Points on a hilly landscape, in no order, each with its height.
A ball rolls from a point to the lowest of its 4 nearest points, and stops where none of them is lower. Distance is the straight distance between rows; heights are no part of it.
Q_319 h=3.59: [ 99  78  82 136 149 109 138 145 138 159 170 106  76 180 181 165 117  53
 198 155 123 148 107 169 144 110 153 145 140 142 131 163 163 109 132 101]
Q_530 h=6.50: [179 165 192 179 130 138 155  73 142 106  92 146 193 112 122 165 148 164
  86  41 129 106 128  85 106 162 107 114 104 136 111 141 144  70 120 160]
Q_221 h=3.34: [153 143 104 112  86 129 108  88 109 118 109 127 169 130  39 149 112 155
 135 173 102 126 153 106  95  59 114 127 109  68 160  45 138 196 171 134]
Q_556 h=7.48: [184 167 174 163 158 123 170  56 115  76  82 134 203 126 142 184 139 143
 108  47 139 101 125  84 102 165 101 133 103 136 108 167 162  65 128 170]
Q_949 h=3.38: [188 152 105 116  98 108 115  86 108 123  93 130 175 137  59 140 114 162
 120 140 104 128 159  89  97 102 101 133 106  67 169  67 116 185 168 130]
Q_983 h=1.33: [109  71  79 135 105 134 128 159 136 159 163  97  97 152 129 173 153 118
 168 169 121 118 147 171 146  91 153 174 128  93 165 133 145 167 166 113]
Q_885 h=6.77: [165 142 143 156 170 120 167  99 168 129 106 135 164 122 183 158 150 107
 101  92 136 105  93 130 125 201 154 102 120 153  86 186 149  63 106 158]
Q_101 h=2.43: [160 136 110 123  90 127 109 115 104 132 118 112 152 128  60 139 122 153
 119 157 103 133 144 113 112  89 119 134 114  76 165  70 109 193 161 129]
Q_495 h=3.94: [ 95 102  97 134 136 106 133 146 109 146 147 104 102 165 165 162 109  67
 171 159 114 162  94 145 134 111 148 138 141 127 127 164 150 120 128 112]
Q_88 h=1.82: [116  77  65 137 117 132 130 191 161 159 177 113  71 155 144 128 184 133
 158 146 144 116 156 188 158 120 149 160 122 110 190 125 108 150 184  87]
Q_768 h=2.65: [ 98 129 132 110  99 156  97 195 113 121 133 132  90 103  99  79 141 161
 109 136 135 135 147 151 159  99 124 130 122 128 147 100  86 161 151 109]
Q_20 h=5.63: [174 164 136 133 139  94 135  75  96  84  92 119 190 131 110 160 106 157
 118  91 128 145 123  74  98 137  96 146 120 112 130 125 125 117 136 154]
Q_227 h=4.56: [ 91 124 132 132 105 130 120 100  65 118 127  97 131 145 118 177  63  88
 159 158  94 168  93 100 106  63 116 109 174 100 101 103 136 125 105 130]
Q_433 h=3.32: [ 95  64  79 134 132 111 129 170 137 157 170 104  64 176 166 156 132  84
 192 161 124 141 120 183 150  90 146 154 144 125 150 147 156 127 149 100]
Q_147 h=5.96: [149 134  99 137 141  81 159  79  88 115 110  93 163 154 146 197  98  94
 143 141 109 154 117  92 114 140 138 152 124 101 140 159 151 139 123 144]
Q_997 h=3.06: [142 120  97 125 145 113 142 160 149 138 141 111 117 142 167 132 152 102
 128 118 143 136 101 147 136 165 142 136 117 138 145 171 111 130 140 121]
Q_553 h=3.03: [ 74 123 126 111 157 138 124 151 136 129 143 137  95 139 164  94 111  87
 149 148 139 124 109 140 140 119 147 120 147 173  78 156 142  88 101 131]
Q_689 h=4.32: [121  97  79 134 151  91 146 126 111 140 145  95 107 165 176 182 116  61
 168 153 123 156  86 141 133 134 164 147 127 129 132 173 148 120 130 115]
Q_718 h=3.12: [102 107 119 123  99 137 121 112  80 133 138  99 129 141  96 188  91  97
 156 181  99 140 114 116 110  66 133 128 160  86 130 104 169 172 133 138]
Q_894 h=4.54: [165 163 154 121 113  99 121  81 102  90  98 121 182 112  78 136 100 164
 108  96 120 157 121  86  93 107  93 140 118 105 123  97 107 121 136 154]
Q_301 h=2.98: [167 155 167 131 108 142 120 135 128 115 115 128 160  91  86 110 132 168
  69 100 124 135 125 117 128 128 104 124 118 120 125 107  96 148 120 138]
Q_474 h=4.27: [143 170 181 118  88 112  93  58 108  72 100 144 168  85  43 114  79 159
 123 110 128 166 112  89  79  65  79 128 130  95  97  53 106 115 129 138]
Q_643 h=3.57: [ 73 137 161 109  92 152 102 154  89 102 133 124 109 103  95  93  98 140
 120 148 111 158 114 115 132  76 115 119 138 133 111  79 104 133 119 128]
Q_833 h=6.91: [176 141 109 136 172  94 162 118 136 115 106 112 163 133 162 175 139 120
 103  97 148 125  92 128 125 198 127 139 114 137 126 187 124 113 133 147]
Q_429 h=2.86: [135 152 172 116 100 169 107 155 128 114 125 141 133  76  88  83 128 180
  76 112 120 127 136 131 142 106 116 109 115 134 118  99  86 151 112 132]
Q_435 h=6.85: [143 150 180 165 137 132 158  82 125  98  95 132 187 102 146 145 118 145
  98  84 116 120 102 102  97 128 117 122 116 142  72 141 138  65 103 164]
Q_240 h=0.44: [106 126 115 136 130 107 141 109  80 118 123  98 137 149 149 187  87  83
 152 154 107 166  86 112 106 107 132 131 149 115 116 152 139 120 111 132]
Q_241 h=2.04: [ 85 134 156 105  97 175  84 180 111 117 133 147  82  77  91  49 125 175
 100 128 134 122 158 153 159  93 133 112 134 157 120  79 104 158 127 112]
Q_559 h=2.13: [ 82 118 114  98 154 143 112 152 163 138 152 151  84 125 170  75 137 106
 146 142 148 107 142 150 144 139 150 122 134 179  94 153 131 106 104 122]
Q_667 h=4.09: [109 141 141 128 113 109 135 107  78 103 118 106 149 132 125 151  77 113
 133 142 107 167  90  91 100  88 122 123 153 119  99 126 124 109 106 142]
Q_169 h=6.44: [132 157 179 153 121 120 143  80 102  71 106 128 184  94 129 142  90 145
 114 102 117 144  94  93  91  98 114 131 131 134  66 114 126  75 101 167]
Q_767 h=4.06: [ 47  65  92 134 131 128  94 156 117 162 161 115  35 174 171 132  85  67
 209 155 120 131 144 198 157  55 111 138 204 127 113 123 180  91 108  87]
Q_466 h=3.92: [121 148 168 106  85 152  94 161 103 110 127 125 112  85  58  81 115 167
  95 138 115 160 127 125 135  68 116 115 122 107 135  59  80 157 143 127]
Q_621 h=2.80: [ 80 108 114 110  99 141 102 196 113 133 145 124  73 121 118  83 142 148
 136 142 132 134 151 159 158  92 126 132 131 127 150 105 105 144 158 109]
Q_852 h=5.94: [119 162 168 157 122 141 158 100 162 147  92 150 134 109 168 114 142 133
 106 100 114  99 136 113 122 162 146  88 108 160  69 128 133  61  81 150]
Q_487 h=2.96: [135 119 102 101 112 139 116  69  85  91 116 116 174 138  56 177  84 112
 168 189  99 122 140 107  89  58 108 138 145  69 135  70 188 204 140 149]
Q_179 h=3.17: [102 112 109  90 148 156  97 175 172 139 160 151  69 120 154  57 159 131
 125 122 160 108 167 175 153 151 150 122 132 174 129 143 122 133 131 110]
Q_430 h=2.05: [ 92  96 104 125  91 144 114 138  92 143 149 107 120 134  79 177 130 122
 154 192 109 124 138 142 133  63 139 149 143  78 150 101 153 180 163 130]
Q_759 h=2.90: [124 107 114 106 154 132 122 174 174 137 157 138  90 142 172  89 157  94
 135 128 153 121 132 167 153 170 155 133 129 175 127 167 123 116 124 115]
Q_187 h=2.02: [ 63  78  91 124  93 132 104 197 127 147 159 113  55 134 117 108 150 150
 165 161 127 123 175 196 170  77 132 152 140 105 169  91 127 144 170  91]
Q_920 h=3.67: [118 134 129 117 120 168 110 190 156 145 143 149 103 100 127  64 169 154
  96 105 149  99 152 167 158 159 137 109 117 151 142 139 112 155 127 102]
Q_577 h=6.15: [201 155 132 141 171 104 163  87 121  96  89 128 193 138 128 179 147 157
  92  59 146 118 122  93 112 193  85 148 107 114 163 169 139 122 140 154]
Q_242 h=4.16: [126 155 157 117  98 123 119 112  96  99 120 110 153 101  84 112  93 149
 114 128 106 164 103  94 105  83 106 125 133 111 115  87 104 131 125 145]
Q_409 h=2.27: [ 72  96 114 126  80 143 106 189 106 147 148 114  70 131 102 110 147 149
 156 166 115 131 157 170 160  67 133 148 138  97 160  89 121 153 171 109]
Q_262 h=5.81: [124 138 142 138 145 114 153 106  97 101 106 115 164 116 154 151 100 115
 125 127 120 142  84 103 107 123 128 126 131 138  82 150 128  88  99 151]
Q_681 h=3.83: [ 46 130 152 114 147 160 114 130 139 145 132 166  83 119 165  75  97 102
 146 159 150  99 145 124 128 114 161 103 146 182  54 133 143  86  79 136]
Q_640 h=3.47: [ 89  88  94 135 113 126 126 160 110 152 152 102  85 156 149 156 119  83
 174 161 118 150 114 156 137  87 142 147 148 116 130 143 147 125 138 112]
Q_473 h=0.83: [ 50 118 130  89 126 170  76 170 124 126 145 156  57  93 114  44 119 153
 125 134 150  92 177 158 161  95 151 111 149 177 116 104 134 120 136 108]
Q_345 h=2.60: [ 68 106 106  99 135 139  97 183 129 132 154 132  61 121 146  72 133 121
 143 138 154 126 150 161 158 110 131 130 147 169 126 127 130 115 135 113]
Q_420 h=3.60: [111 134 131 115  80 140 106 158  96 141 137 107 109 117  74 118 128 155
 125 158 105 150 147 133 142  67 128 133 123  95 158  74 102 173 166 121]
Q_886 h=2.91: [ 66 116 121 116 116 127 116 169  99 131 136 113  93 129 128 110 109 107
 147 149 120 155 111 134 137  92 129 127 139 138 117 123 126 116 123 124]
Q_521 h=2.81: [111 125 129 110 151 157 109 145 189 158 152 159  88 124 169  62 160 119
 129 127 153  93 166 151 143 173 166 103 134 180 118 155 130 117 111 116]
Q_990 h=0.99: [ 98 108 122 108 179 136 125 137 178 144 169 156  81 151 189  86 139  82
 160 147 160 109 130 159 145 152 165 120 140 184  97 167 148  81 105 128]
Q_286 h=5.17: [154 156 175 163 135 146 155 118 166 146 101 142 160 109 152 130 149 145
  82  84 124 106 129 125 132 187 140  90 115 153  97 147 133  81  91 144]
Q_418 h=4.84: [147 129 132 132 171 122 146 127 175 140 134 142 138 137 185 124 160  96
 124 122 146 108  95 146 138 198 160 116 119 169  98 184 128  87 104 145]
Q_921 h=0.36: [128 105  87 129 100 120 134 151 111 148 144 106 111 138 117 158 145 128
 139 157 115 133 131 135 144 109 145 151 116  95 165 126 117 166 167 119]
Q_978 h=4.94: [170 136 111 130 139  96 151 117 116 127 104 108 159 135 138 160 136 135
 103 107 134 139  99 108 121 165 118 141 117 121 147 158 108 142 144 141]
Q_539 h=2.38: [113 125 112 123 105 138 117 177 116 139 137 116 113 123 118 109 138 139
 117 137 125 142 128 145 148 115 126 136 122 125 156 122  89 160 157 115]
Q_529 h=5.16: [152  87  79 125 168  87 150 145 154 143 164 123  87 179 196 154 152  61
 172 136 137 137  92 165 144 160 160 148 115 149 151 180 131 115 148 108]
Q_939 h=6.51: [184 141  90 137 155  64 158  52  93 102  81  90 185 174 152 198 125 114
 149 122 112 136 143  87 117 183 103 162 108  89 164 151 156 144 135 162]
Q_740 h=2.61: [162  87  79 122 160 106 149 181 186 145 184 124  78 173 186 117 183  97
 157 126 156 124 123 185 144 171 150 151 115 143 182 158 111 137 165  93]
Q_597 h=2.48: [ 80 140 179 116  99 186  95 155 125 115 127 151 105  70  95  54 115 169
  98 123 117 116 155 132 149 109 138  99 124 159  91  86 110 131  98 119]
Q_261 h=3.90: [ 91 102  90 113 161 113 128 148 140 138 157 116  81 156 175 123 124  70
 163 147 138 147  98 155 143 127 146 137 140 164 115 161 136  97 119 121]
Q_436 h=3.33: [148 162 174 151 113 164 124 147 168 149 121 156 145  92 120  94 156 164
  75  80 127 103 148 134 142 176 130  88 117 150 127 136 112 122  96 114]
Q_361 h=6.37: [148 149 160 149 144 131 159 107 143 114 101 129 178 110 158 148 139 133
  96  98 121 117 104 118 118 162 141 110 114 152  79 159 134  77  99 164]
Q_393 h=5.31: [144 159 154 135 130  89 144  63  83  79  94 119 183 120 118 160  82 138
 134 112 113 161 105  74  85 107 103 138 138 114  98 118 126  99 112 159]
Q_897 h=7.62: [181 156 151 154 163 120 167  99 136 113 101 128 190 118 141 165 147 142
  90  69 147 104 103 121 120 191 119 123 115 139 124 182 143  95 123 151]
Q_480 h=3.48: [ 96 121 118 102 128 162  88 192 146 129 145 150  80 108 121  48 163 161
 114 113 166  98 172 176 164 131 137 117 133 162 143 125 117 148 149  98]
Q_248 h=4.28: [169 125  79 135 151  97 154 134 123 140 125 100 136 149 143 163 149 124
 119 124 141 132 113 122 129 174 134 154 106 107 169 165 109 163 154 119]
Q_68 h=4.34: [169 106  72 138 162  84 154 139 144 143 142  97 119 163 175 173 148  89
 139 123 142 135  95 142 133 182 159 156 111 121 164 177 114 144 155 114]
Q_507 h=3.31: [ 66 125 137 101 140 168  98 141 161 154 145 160  68 106 148  53 139 136
 133 129 160  92 184 143 144 143 172  98 145 182  99 131 136 104 111 112]
Q_305 h=5.41: [160 103  80 130 177  72 159 122 138 131 143 111 119 175 199 179 128  60
 167 136 132 152  73 149 139 178 173 157 118 145 141 191 138 108 130 115]
Q_220 h=2.39: [ 59 105 116 102 174 135 106 144 152 138 165 153  63 154 175  78 109  86
 172 159 157 121 140 154 137 114 147 128 162 179  94 149 147  87 104 124]
Q_297 h=4.74: [204 152 148 137 141 120 151 111 131 115  97 143 181 112 101 150 145 180
  61  68 146 112 123 102 114 175  77 133 117 110 163 150 121 146 143 132]
Q_996 h=3.30: [163 134 108 123 121 101 140 118 105 125 108 101 149 137 112 156 134 146
 104 130 120 141 123 105 120 134 119 147 109 104 159 124 102 159 152 128]
Q_900 h=3.10: [120 151 178 133 103 115 124  65  84  75 110 129 171 102  90 137  64 131
 144 118 115 166  93  78  76  70 102 127 147 106  77  85 119  91 109 149]
Q_645 h=6.04: [155 160 197 156 113 133 144  67 124  82  96 144 191  86 110 149 117 161
 102  73 123 128 116  92  92 112 108 128 119 129  78 111 131  73 111 171]
Q_616 h=3.95: [120 137 149 121 132 168 102 158 184 175 140 174  97 104 142  46 172 153
 105  95 158  87 192 146 154 196 156  72 128 172 150 132 124 134 115  85]
Q_100 h=3.98: [166 173 193 120  88 146  88 105 137  87 117 147 150  64  34  83 117 188
  84 102 124 147 128 117 116  76  89 116 116 114 114  55  84 147 129 131]
Q_544 h=2.24: [158 103  70 134 127 131 126 102 116 130 128 112 164 148  77 178 142 139
 136 184 109 106 153 116 118 108 134 162 102  75 176 102 148 213 164 138]
Q_162 h=3.29: [117 147 168 122 111 154 121 141 129 112 124 132 141  87 110  96 121 154
  93 116 118 132 120 119 133 115 125 114 118 143  90 121 104 114  98 141]
Q_668 h=4.17: [133 112  91 134 142  95 154 107  94 131 122  90 135 149 153 177 119  88
 150 148 117 155 101 115 127 142 147 144 125 109 139 164 138 142 139 132]
Q_298 h=5.55: [212 160 136 132 145  97 144  83 110  93  83 134 194 138 102 154 130 172
  97  72 133 123 128  74 105 161  68 148 103 107 163 135 125 133 144 149]
Q_51 h=3.50: [150 147 125 116  93 111 117  95  89 116 107 110 153 124  80 146  94 145
 124 142 108 156 127  91  97  87 115 128 120  93 141  87 114 149 151 139]
Q_548 h=3.88: [116 154 205 131  83 155 102 102 116  80 122 145 146  63  68  82  91 172
  99 118 110 146 125 112 105  65 112 110 131 129  77  58  91 115  99 138]
Q_811 h=6.68: [155 103 137 107 200 121 141 110 213 163 186 161  83 164 214  85 167  68
 159 144 162 104 136 156 150 199 175 122 136 195 114 178 140  82 111 131]
Q_595 h=6.02: [183 164 194 181 126 146 155 102 153 135  96 152 181 104 119 154 156 170
  71  48 132 109 131 107 125 179 101 100 112 136 131 142 142  96 109 137]
Q_798 h=4.62: [192 139  95 141 139 103 137 118 113 136  96 125 165 147  97 157 144 168
  92 125 130 109 139 103 116 170  93 147 103  82 190 122 100 185 161 119]
Q_174 h=4.36: [111 142 147 128 143 141 142 133 141 127 124 139 137 111 160 115 127 119
 118 126 125 119 102 132 127 146 147 107 130 160  72 152 130  84  93 148]
Q_330 h=5.95: [144 155 192 135 104 122 124  84 117  80 107 139 183  85  90 122 100 165
 108  97 115 148 106  94  91  91 105 131 123 125  76  95 117  92 111 160]
Q_125 h=1.56: [175 128 110 132 151 120 153 163 160 145 138 123 144 132 143 139 166 130
  95 101 156 117 103 147 141 198 125 139 116 128 158 179 105 151 139 119]
Q_328 h=3.66: [ 56  85 100 125 142 126 108 160 116 148 158 126  55 173 175 127 101  61
 189 159 133 145 114 163 143  84 124 124 177 153 114 138 156  93 109  98]
Q_273 h=3.36: [164 104 103 111 179 112 135 163 191 145 173 140  99 156 185 100 175  90
 139 122 162 121 109 175 147 193 153 136 116 167 147 180 123 126 132 112]
Q_118 h=5.45: [219 154 132 142 157  92 155  87 116 113  81 164 196 148  88 161 145 185
  83  75 144 106 146  79 110 187  44 140 101  85 200 138 134 159 153 128]
Q_972 h=6.36: [177 169 203 168 106 143 134  84 146  98  94 150 179  87  90 137 137 177
  78  55 123 117 126  98 115 132  96 114 116 132 105 112 115  97 117 148]
Q_477 h=1.11: [145 116  91 115 110 122 129  76  94 108 121 109 165 142  74 178 106 121
 148 185 101 129 146 102  99  84 125 147 130  74 147  96 168 193 151 147]
Q_276 h=4.66: [149 150 160 154 155 140 150 131 206 184 120 167 130 130 179 103 176 125
 102  88 145  98 138 134 145 236 145  77 120 165 129 161 134  87 103 121]
Q_302 h=4.05: [144 141 148 134 130 153 132 152 163 140 124 134 137 103 146 107 159 138
  89 105 133 112 121 141 141 177 142 107 120 155 113 153 123 115 101 134]
Q_722 h=3.96: [168 116  81 130 135  89 154  60  94 113 108  95 179 162 122 197 116 111
 159 161 101 127 146  98 111 137 123 164 111  77 152 142 183 179 127 155]
Q_665 h=1.65: [133 134 103 122 120 123 128 159 119 135 135 110 123 134 129 130 149 133
 113 133 131 141 109 130 138 133 136 143 118 117 149 145  94 151 147 117]
Q_657 h=3.40: [114 148 151 130 147 147 126 113 194 186 124 170  94 127 181  76 153 123
 128 112 150  93 169 127 140 201 169  81 122 176 100 131 116  79  95 128]
Q_296 h=3.49: [ 40  80 109 128 100 132 104 183 106 153 156 115  55 144 123 124 111 111
 186 166 117 141 155 181 161  53 122 134 178 114 138 103 161 126 142 101]
Q_387 h=5.32: [167 162 167 142 128 119 132  79 113  84 100 130 190 103  99 145 120 167
 102  73 125 135 114  89  98 125  94 141 117 123 109 126 124  97 121 159]
Q_854 h=3.04: [ 64  78  85 118 122 117 112 176 124 153 164 115  50 164 158 119 123  97
 177 157 128 141 141 182 152  88 134 147 152 130 139 135 152 109 137  99]
Q_716 h=1.85: [108 113 103 130 110 117 129 131  95 137 134  94 123 139 124 158 117 105
 139 159 110 156 112 117 122  97 144 134 132 105 140 132 127 146 146 132]
Q_150 h=1.59: [ 85  63  73 137 105 125 126 181 147 153 177 111  61 156 138 143 152 121
 183 169 127 121 166 196 164  85 143 167 143 108 168 121 148 135 165  93]
Q_123 h=2.97: [ 77 142 155 119 128 165 107 142 139 127 132 154 101  90 133  70 117 132
 112 136 127 108 146 128 135 120 151 104 130 170  75 119 120 108  89 132]
Q_908 h=3.58: [ 39  82 104 126 123 134  98 161 105 153 154 119  52 167 159 127  92  73
 190 158 126 140 133 168 152  66 122 124 184 134 112 118 157  99 110 100]
Q_160 h=3.77: [173 150 151 127 130 140 135 144 143 123 111 131 164 101 115 130 141 161
  74  87 140 126 114 125 128 164 106 125 114 128 136 143 109 131 121 130]
Q_790 h=2.12: [165  73  56 143 148 115 159 180 186 161 190 122  86 182 172 156 194 120
 157 123 158  99 135 180 149 171 148 162 100 119 217 145 102 164 186  75]
Q_439 h=2.15: [111 101  85 115 137 116 124 180 152 146 160 113  73 155 163 111 157 103
 157 140 138 139 125 168 148 128 144 149 125 140 159 149 120 127 156 101]
Q_184 h=3.25: [164 111  98 127 156 125 141 192 177 149 169 133 111 146 158 108 190 122
 122 113 170 111 115 176 146 190 124 138 113 134 181 163 100 165 161  85]
Q_481 h=6.35: [210 170 207 162 112 137 122  82 146 114  98 181 187  89  42 144 139 203
  60  44 142 111 141  85 106 141  57 118 117 107 154 110 131 134 134 122]
Q_778 h=4.04: [151 165 143 105  82 113  95  84 107 104 105 129 157 114  42 120  93 162
 124 135 103 154 129  92  96  72 101 128 118  85 137  46 100 158 154 132]
Q_812 h=0.98: [136  91  71 141 115 136 136 142 127 160 150 106 120 152 106 176 164 129
 143 174 127 108 138 140 145 122 150 170 113  89 174 133 123 184 177 116]
Q_948 h=1.77: [175 122  76 137 129 103 144  79 103 115 101 105 171 149 109 184 122 132
 139 164 101 129 147  91 112 139 124 153 111  81 164 127 149 190 148 144]
Q_12 h=5.93: [132 135 120 133 118  97 137  62  74 105 110  99 167 149 118 180  78 102
 160 151 100 162 115  77  93  99 121 129 150  89 126 119 153 137 114 145]
Q_837 h=1.57: [153  88  60 149 129 118 139 164 151 162 166 109 115 162 135 163 184 129
 134 141 141 111 130 156 145 154 139 162  98 103 204 148 100 179 181  95]
Q_483 h=2.84: [ 95 130 131 106 129 154 116 165 137 127 134 139 103 115 135  82 132 129
 117 136 137 123 129 140 146 131 139 119 130 167  96 143 115 118 110 125]
Q_390 h=1.19: [128 116  98 124  97 131 131 122 100 143 132 103 135 134  83 168 128 135
 135 180 106 125 142 128 122  83 139 150 116  79 162 102 133 191 164 139]
Q_199 h=2.62: [ 69 106  98 113 130 130 106 185 136 135 154 125  71 144 154  91 127 102
 160 143 140 144 129 164 153 108 139 133 144 152 129 136 135 111 136 114]
Q_188 h=7.61: [144 135 111 129 159  86 162 107 110 109 100 104 162 142 169 174 115 107
 125 120 129 156  78 113 122 160 134 146 123 130 117 171 132  92 115 148]
Q_287 h=3.39: [142 123 112 119 135 153 113 195 159 144 149 138 107 125 137  81 173 140
 111 112 159 112 138 169 157 167 133 132 120 142 155 153 106 151 135 105]
Q_760 h=4.14: [ 88 142 178 139 117 157 134 120 128 111 107 149 139  88 150 100 103 130
 117 136 110 119 112 114 119 113 133 103 129 163  46 118 125  82  71 149]
Q_687 h=4.11: [188 150 106 119 114  91 118  73 101 115  83 130 182 143  74 150 113 154
 129 134 104 139 153  82  94 121  96 138 108  75 160  90 131 165 154 144]
Q_306 h=3.44: [ 45 145 171 121 125 174 118 124 123 137 128 169  90  95 150  68  83 128
 137 152 135  96 159 117 121  94 150  89 145 172  41 102 133  93  79 133]
Q_489 h=1.69: [ 74  74 100 136  90 137 112 175 115 162 164 108  87 140 110 157 137 122
 169 180 109 127 147 173 151  63 137 160 149  92 150 106 154 158 157 113]
Q_589 h=4.08: [161 154 171 158 133 156 147 157 184 181 124 156 150 106 141 112 176 155
  79  75 134 106 140 136 142 220 124  74 115 148 148 158 133 124 103 108]
Q_932 h=2.17: [158 141 121 120 107 126 117 146 106 126 123 119 142 117  85 121 133 163
  92 133 125 141 124 118 126 117 106 132 111 103 158 111  88 168 154 127]
Q_969 h=2.85: [134 156 176 129  99 183 109 156 140 133 119 155 129  76  90  67 145 180
  71  95 120 109 159 131 152 135 128  90 116 141 123 103 104 147 106 111]
Q_383 h=3.72: [ 93  96 105 141 118 130 128 116  81 145 146  97 110 164 142 193  89  59
 171 171 103 150 101 129 125  75 136 135 170 108 120 141 167 132 116 119]
Q_903 h=6.06: [146 119 135 120 178 125 137 122 209 156 154 155 114 152 193 100 167  81
 138 129 152  99 124 150 140 210 175 110 124 179 103 177 135  80  98 134]
Q_639 h=2.88: [103 126 137 123 162 136 140 125 172 145 136 147 115 139 182 102 137  89
 140 142 140 112 107 142 132 166 160 120 128 173  79 169 142  81  89 140]
Q_193 h=3.46: [148 124 149 127 162 150 122 141 215 187 149 163 105 133 174  69 180 123
 119 104 157  93 172 151 149 225 164  88 138 176 146 154 133 112 108 100]
Q_524 h=6.30: [207 163 200 172 125 139 153  83 155 125  98 170 188 103  81 154 146 186
  63  30 142 108 142  81 108 170  63 106 106 116 166 141 145 117 133 127]
Q_278 h=3.51: [ 47 131 167 114 124 170 107 147 102 111 132 145 102  94 127  79  84 127
 129 153 121 124 120 123 130  77 124 104 150 162  63  99 120 115  87 129]
Q_623 h=2.14: [128 154 171 148 179 120 149  96 202 201 123 171  95 150 223  88 164 113
 135 113 155  92 155 103 133 227 170  88 126 177  97 135 114  54  99 141]
Q_5 h=3.87: [ 41 107 125 122 124 146 110 153  79 135 135 122  86 150 149 118  78  78
 171 157 120 144 101 125 138  72 116 115 179 139  87 110 136  96  93 114]
Q_96 h=6.49: [152 146 124 123 103  94 125  46  82  95 101 112 183 139  86 169  75 124
 164 144  99 157 140  75  83  90 101 138 139  83 131  90 160 151 124 147]
Q_231 h=3.45: [118  96  96 143 126 110 142 105  83 133 138  92 132 153 140 203  98  77
 165 175 105 149 109 125 126  95 150 148 145  96 133 154 168 160 133 137]
Q_824 h=4.07: [107 140 145 120 118 134 135 140 107 106 128 116 149 106 123 119 103 130
 116 129 117 152 100 118 117 112 126 123 128 139 109 129 104 115 108 145]
Q_343 h=3.02: [148 100 101 110 162 131 124 192 192 146 174 142  89 149 173  81 185 118
 132 118 171 107 136 179 154 182 142 132 120 156 165 160 112 148 145  98]
Q_876 h=5.97: [206 130  77 146 159  85 166  93 120 134  91 118 174 175 130 185 156 148
 102 116 138 102 143  96 125 206  92 154  97  79 198 150 122 177 153 126]
Q_590 h=3.09: [ 79 133 143 101  86 149  96 181  93 119 134 121  85 108  85  86 123 153
 120 151 118 149 148 147 152  69 125 130 136 130 145  75  94 151 150 117]
Q_114 h=4.12: [131 140 117 125 115  99 139  98  84 115 110  94 155 133 116 157  96 124
 130 143 106 160 109  93  98 112 123 140 133 106 129 124 123 135 132 142]
Q_741 h=7.58: [194 153 115 130 153  77 158  66  96  86  74 116 194 157 135 182 120 146
 123  86 131 136 133  77 116 179  86 159 110 100 154 158 139 125 135 161]
Q_288 h=2.03: [ 49 120 131 100 126 154  98 169 115 121 143 142  73 114 129  72 108 121
 142 150 136 126 135 146 151  94 134 119 147 166 101 117 133 112 112 117]
Q_198 h=4.13: [189 176 161 118 105 124 110  97 117 105  98 138 163  92  50 119 110 181
  87 100 125 144 128  92 105 102  83 132 120  99 139  80  93 148 144 133]
Q_727 h=4.95: [145 129  98 108 126 108 134  44  86  80 115 112 190 154  86 184  74  92
 186 178 100 127 142  87  90  85 105 148 153  67 129 107 202 185 117 159]
Q_830 h=3.20: [142 110  83  98 120 144 113  90 102  90 116 134 177 137  37 165 108 139
 163 209 104  97 145 117  95  56 109 150 124  61 148  60 178 211 163 147]
Q_459 h=4.15: [130 150 147 114  75 128 104 120  99 110 123 113 131  99  57 109  94 155
 116 146 105 168 123 108 107  60 108 116 124  97 132  56  94 155 143 131]
Q_48 h=3.70: [ 98 149 194 133  99 164 120 114 124 103 112 147 136  67 103  86 103 159
 101 117 100 122 132 108 114 101 130 100 120 145  62  80 112 101  80 140]
Q_416 h=1.32: [102 144 207 152 104 143 126  85 106  77 111 150 158  77 115 107  76 139
 128 122 111 139  96  94  86  58 108 101 142 129  35  76 114  87  77 149]
Q_910 h=4.10: [ 98 126 137 121  88 129 112 122  78 121 129 102 124 122  93 144  80 116
 147 162  97 170 110 105 106  60 119 115 153  98 124  81 126 147 130 131]
Q_339 h=3.69: [ 99 145 147 117 124 174  98 160 162 153 129 157  96  96 133  55 153 146
  97 108 141  91 173 144 152 161 162  85 131 177 117 125 118 132 104 110]
Q_189 h=6.26: [146 159 179 177 153 128 172  95 175 171  87 163 146 134 195 134 164 120
 109  74 129  94 118 114 126 205 141  71 108 162  88 145 135  39 104 160]
Q_611 h=4.18: [160 126 149 132 147 153 136 174 212 183 162 170 119 121 149  78 191 142
 101  99 163  96 157 167 152 226 134  86 124 155 174 163 138 148 120  80]
Q_299 h=5.48: [149 143 134 128 147 121 146 119 127 107 112 119 165 115 139 142 126 137
  95 107 130 131  96 122 125 154 130 130 126 140 103 161 120 106 111 151]
Q_737 h=2.89: [ 37  97 113 102 149 131 101 169 122 135 151 145  52 145 157  81  94  94
 172 153 151 139 132 160 146  91 131 123 168 168 104 131 146  92 113 109]
Q_835 h=5.89: [177 117  70 143 167  72 174  91 118 133 111  90 149 167 168 215 137  95
 153 139 124 129 126 117 131 193 145 169  97 100 170 175 146 164 149 130]

For each start below, name the point where the ball stops.
Q_689 -> Q_921
Q_833 -> Q_921
Q_595 -> Q_473
Q_621 -> Q_921
Q_361 -> Q_473
Q_589 -> Q_473
Q_242 -> Q_921
Q_643 -> Q_473

Call two points neighbours if one is among the 4 nearest of the other. Go from one point of each pair to the other, from neighbour to neighbour, staying as low as possible. Name the highest point that can't be avoided.
Q_288, Q_416 -> Q_48
Q_477, Q_473 -> Q_199
Q_125, Q_623 -> Q_657
Q_125, Q_473 -> Q_997
Q_921, Q_477 -> Q_390
